Each row is a point on a landscape with many peaks, with its height.
A climber steps from a point to the highest of its 2 nearest points, and stops where none of them is higher. Distance is the straight distance between rows; heights are no part of it.
kuvi h=245: [141 163 121 138 120 149  74 125 119  99  90 157 125 167 141 128 111 165
 121 130]
nuvib h=435: [113 152 131 167 157 116 100 170 120  70 135 159 150 129  64 153 186 152
  93 108]
rofep h=307: [131 154 125 140 100 154 113 108 133 114  90 150 109 182 137 138  89 135
 108 128]
nenu h=577: [166 129 100 142 160 110 113 138 118 155 124  85 170 115 225 125 101 131
 198 118]
lolor h=326: [118 146 129  88 138 114 131  95 126 118 131 113  97 122 117  92 132 157
 104 138]
Demom h=390: [111 130 129  87 145 138 119 124 104 156 105 100 123 107 214 113  43 140
 155 145]
Gili h=533: [ 82 134 167 143 190 122 175 183 140  97 146 169 147 127  86 169 137 153
  90 108]
Tur h=652: [106 112 158 170  91 182 142 125 146 115 162 149 128 168  58 184 145  71
  78 114]
ruf h=480: [162 167 102 123 113 115  65  97 100 137 130  74 130 118 183  92 145 144
 157 154]
zudi h=513: [114  86 123 129 141 103  85 119  94 176 142 160 107  27 133 119 139 112
 185 129]
Pev h=615: [166 123 162 137 150 138  79  56 131 149 131 145 176 108 104 122 174 146
  84 111]
daba h=586: [102 124 155 124  88 152 197 147 158  92 160 125 129 187  70 148 129  89
  76 117]
teb h=737: [140  91 137 156  83 145 180 123 172 117 136 145 118 208 114 127 110  53
 104 108]
rebi h=392: [125 137  91 110 130  73 131 175  97  94 114 105  93 127 158  74 131 144
 174 145]
rede h=564: [151 114 128 101 129  96 180  91 144 138 143  86 102 145 132  71 159 109
 126 144]
tel h=393: [ 97 143 146  91 119 129 178 113 150  96 139 134 107 160  88 122 113 136
  82 116]
vegap h=504: [103 158  89 135  88 123 159 174 137  85 115 124  85 188 117 140  96 117
 127 135]
luru h=650: [152 134 100 132  94 115 121 107 125 138 105 121  95 141 154 116 113 124
 150 138]
Zunu h=862: [144 108 103 125  53 121 157 129 146 120 180  95 116 146  58 111 190  70
 119 124]
Situn h=156: [141 138 116 145 113 164  60 137 105 153 103 152 150 128 203 146  61 134
 197 138]
nube h=584: [107 102 139 145 172 114  88 148 103 133 119 184 137  70 112 133 136 139
 146 115]
Duzi h=696: [108 131 129 156  89 152 135 118 148 115 136 149 112 157  74 164 130  94
  98 112]
Ragat h=853: [180 146 138 162 178 124 114 137 137 118  90 132 201 170 168 135 132 170
 121 112]
genot h=698: [140 145 150  83 147 143 120  53 142 157 145  71 120 107 151  79 139 118
 103 151]
Rifo h=360: [115 130 142 119 130 154  50 103 102 140  98 167 128  95 148 136  88 156
 125 127]
gikem h=400: [129 143 131 198 146 113 128 166 136  87 133 152 150 163  73 166 185 123
  95 108]
Bovap h=127: [149 122 148 155 176 114 122 119 135 128 100 162 161 124 136 142 141 155
 107 115]
Berap h=629: [142 128 141 136 124 119 174 110 156 106 113 142 136 191 118 115 129 117
  95 117]
sigu h=585: [174 134 149 135 163 127  74  49 132 172 145  97 185  87 136 107 179 134
 103 126]
vap h=640: [ 95 122 117  89 112 124 162 123 134 157 176 109  81  84  74 121 166 127
 133 124]
Fides h=642: [165 149 105 133 173 101  95 143 109 133 124  68 174 123 208  96 131 152
 172 126]
rop h=733: [179 157 113 145 183 108  97 144 122 125 108 103 202 147 185 113 137 174
 147 117]
metel h=560: [181 135 128 136 128 113  68  62 120 151 140  94 153 102 120  94 204 128
 115 134]
Vak h=639: [ 84 114 140 108 107 152 181 198 127 132 159 128 113  92  70 182 158 127
 113 150]
kitog h=631: [ 88 124 143 129 106 151 196 144 162 114 141 141 103 168  93 169  94 100
  95 122]
Ligu h=820: [146 123 110 117  65 117 134 103 139  97 163 100 111 173  70  82 172  89
 105 118]
pef h=824: [123 103 102 123  55 125 185 139 150 147 169 102  96 128  80 132 148  67
 138 136]
soka h=730: [168 163 142 149 159 144  67 102 127 129 101 132 200 155 153 135 126 172
 103 112]
divod h=451: [119 130 141  92 131 151 120  79 128 171 113 111 118 111 186 132  48 136
 121 141]
leka h=292: [113 149 132 107 135 126  94 105 115 100 122 142 113 121  98 116 137 166
  97 120]
batod h=421: [ 95 124 140  81 149 121 182 120 140 134 118 132  91 126 147 117  70 147
 110 138]
Siv h=529: [165 141 116 126 127 109  73  79 112 151 139  83 121  87 153  94 172 128
 142 151]
bon h=455: [136 120  97 123 141  74 121 177  79 104 105 115 123 111 185  73 140 132
 219 144]
bim h=440: [132 134 137 112 150 135  47  78 101 160 131 114 142  66 160 116 122 153
 127 137]
dumis h=512: [ 96 109 149 159 121 168 148 156 140 149 167 156 132  96  51 201 171 105
 106 124]
Rif h=576: [143 130 128 137 155  89 175 144 146 101 107 135 132 164 129 115 134 145
 114 124]
vebu h=438: [ 96 142 138 142 130 165  23 125  92 105  97 196 128 106 115 139 109 150
 134 113]
siza h=633: [114 119 118 140 140  98 120 152 127 128 136 154 111  92  97 129 148 130
 134 117]
mili h=394: [182 171  85 132  89 127  90 111 117 134 122  76 130 165 195  97 120 143
 177 154]
tufak h=275: [117  99 141 100 205 101 153 167 109 129  93 120 164 100 197  99  85 155
 159 130]
vosu h=613: [173 120 115 127 169  89 136 108 128 161 134  67 142 101 190 100 155 124
 156 144]
lela h=538: [159  82 131 146 130 119 164  96 147 179 117 134 121 116 152 138 115  96
 148 128]
Tigo h=676: [126 113 121 142 127 108 171 127 150 137 137 141 111 126 101 137 136 108
 123 117]
Fepar h=753: [129 103 127 140 109 115 216 158 166 125 166 117 136 158  75 142 172  83
 115 116]
kepe h=680: [ 85 118 114  95  88 145 143 168 124 145 174 118  94  65  63 159 163 124
 134 142]
vatuv h=482: [108 130 108 105 128 100 162 154 126 110 113 121  87 142 147 106  92 143
 135 141]
lonub h=298: [150 138 121 193 117 166  97 132 129 131  93 173 118 176 157 168  98 120
 152 129]
viba h=477: [ 89 123 137 130 124 146 125 136 140 139 155 164 118  94  65 173 136 124
 105 113]
fuzig h=714: [147 123 110 123  93 119 105  75 127 146 137 120  89 110 118 108 144 113
 135 136]
tiro h=105: [152 109 119 161 142 137  84 146 104 156  97 153 163 105 202 153  92 124
 197 124]
galon h=579: [ 78 111 128 149 110 156 165 158 144 139 144 150  94 124  93 194  90  93
 116 135]
goriv h=591: [ 71 131 162 113 150 145 199 203 133 106 158 139 128 114  77 178 142 148
  90 128]
zosu h=671: [112 142  88 116  98  97 126 185 111  93 167  97 112  95  66 136 193 135
 126 143]
vezut h=672: [ 81 152 154  75 115 146 169 144 136 100 176 119 130 107  46 141 186 168
  85 113]
dola h=726: [ 86 135 122  88 115 132 139 170 120 111 173 116 118  82  58 141 175 154
 114 131]
demat h=590: [159 110 107 158 124 109 149 130 140 137 100 132 119 149 156 133 118 115
 155 129]
Vuf h=494: [145 111 138 115 120 140 140  73 139 172 115 120 120 124 160 130  83 111
 122 137]
ral h=128: [158 184 119 137 131 164  51 153 102  90  95 158 160 168 158 111  99 178
 162 144]
Num h=433: [ 84 140 149 101 120 148 139 112 142 111 140 158 106 126  73 147 114 141
  87 110]
Nele h=656: [163 151 146 145 142 144  42  73 117 138 106 145 178 114 127 137 150 161
  96 113]
gak h=515: [165 114  93 136 136  98 117 166  99 131 105 113 136 120 213 108 117 132
 218 140]
soneg h=747: [135 133 105 190  82 131 117 142 134 111 139 136 123 155  73 165 165  86
 120 123]
kupob h=574: [157  98 118 134 168  85 120 132 107 155 121 112 136  74 176 110 148 135
 168 135]
bobus h=782: [117  98 124 125  67 138 191 123 167 131 156 125  99 170  95 125 109  60
 118 122]
buku h=446: [161 123 137 150 142 151 136 104 155 163  93 128 172 161 189 154  75 124
 125 119]
kip h=329: [123 124 126  90 174 106 152 137 114 140 111  80 133 113 211  99  79 150
 151 146]
vam h=630: [ 89 134 175  86 114 156 214 144 153 119 178 125 144 135  58 143 174 140
  82 105]
bera h=549: [ 98 143  94 112 106 100 135 172 118  92 135 123  94 127 103 120 127 138
 133 131]
Mevir h=160: [128 114 141 134 171 122 126 141 126 136  91 159 143 121 161 131  96 150
 125 124]
vako h=715: [141 101 110 163 123  96 203 151 164 128 134 128 114 159 116 141 139  83
 139 121]
kifi h=684: [163  95 147 138  95 137 159  93 160 128 121 134 136 201 138 100 109  86
  98 115]
Suni h=655: [164 137 137 113 157 117 129  72 149 164 148  47 149 114 178  85 151 104
 128 148]
gane h=764: [136 133 107 119  58 135 106  74 132 119 138 117  93 149  92 105 142  96
 117 125]
Batuv h=542: [144  76 114 145 144  92 105 128 102 175 123 134 121  48 179 127 135 110
 201 135]
lag h=374: [144 131 129 150 121 153 124 118 136 141  85 153 131 168 173 153  68 127
 130 136]
Geta h=170: [105 156 142 105 165 136  63 150  79  86  82 162 163 123 147  92 113 179
 135 129]
dutod h=225: [146 136 111 174  93 172  71 138 113 142  95 172 111 150 181 158  72 122
 185 141]
zonun h=240: [101 156 140  97 156 122  62 137  91  72 107 157 134 112 108  96 138 190
 109 116]
buk h=789: [135 120 119 162  82 128 166 159 151  98 151 116 131 168  67 156 173  77
 102 127]
ziti h=478: [117 110 130 113 140 121  64  93  99 158 135 141 106  47 134 109 141 139
 148 135]
beg h=544: [ 90  90 137 178 130 152 166 173 141 155 155 153 113 104  82 214 127  84
 127 132]
Giziz h=517: [ 85 123 145 142 152 152  64 132 106 119 118 198 123  87  93 154 119 144
 115 108]
depi h=573: [ 98 131 113 140 109 118 207 175 156  99 123 121  96 188 117 160  88  99
 121 135]
Kal h=45: [120 166 128 112 145 158  63 164  81  92  80 156 174 147 169  99  73 170
 179 143]
zarol h=739: [143 106 172  84 126 158 143  42 152 170 154  94 128 136 144  79 121 101
  95 136]
desa h=395: [146 145 122 125 108 154  47  77 107 157 112 122 135 108 162 134 101 144
 125 132]
Boz h=520: [173 114 119 148 161 120 144 122 140 170 107  97 171 132 208 142  96 124
 160 114]
Zus h=603: [120 122 134  93 128 116 180  99 150 157 170 102  94 116  92  81 175 118
 126 129]
duvo h=617: [ 86 144  91  95 106  98 107 192  93  79 149 105 101  87  79 110 157 145
 140 137]
ler h=519: [174 119 106 123 115  88 183 108 148 127 123  69 111 172 165  72 145 104
 144 144]
vita h=594: [ 96 132 172 121 101 169 191 162 143  95 166 130 136 153  54 181 166 114
  71 133]
tabov h=399: [107 117 139  98 133 141 157 114 136 156  99 138 100 128 180 138  35 133
 122 140]
rirad h=479: [ 95 142 145 130 177 107 130 171 124  80 134 165 145 118  85 138 156 164
  98 105]
sudoz h=217: [124 114 145 131 196 125 130 176 104 120  76 155 178 125 193 125  79 151
 160 121]
desan h=359: [113 132 156  73 114 144 155  66 142 121 139 115  99 152 104  86 123 137
  84 125]

For each start below, name the point where the climber stops.
nuvib -> dola
Mevir -> Zunu
ziti -> zarol
Rifo -> buk
tabov -> Zunu
leka -> kitog
dutod -> Ragat
ral -> Ragat
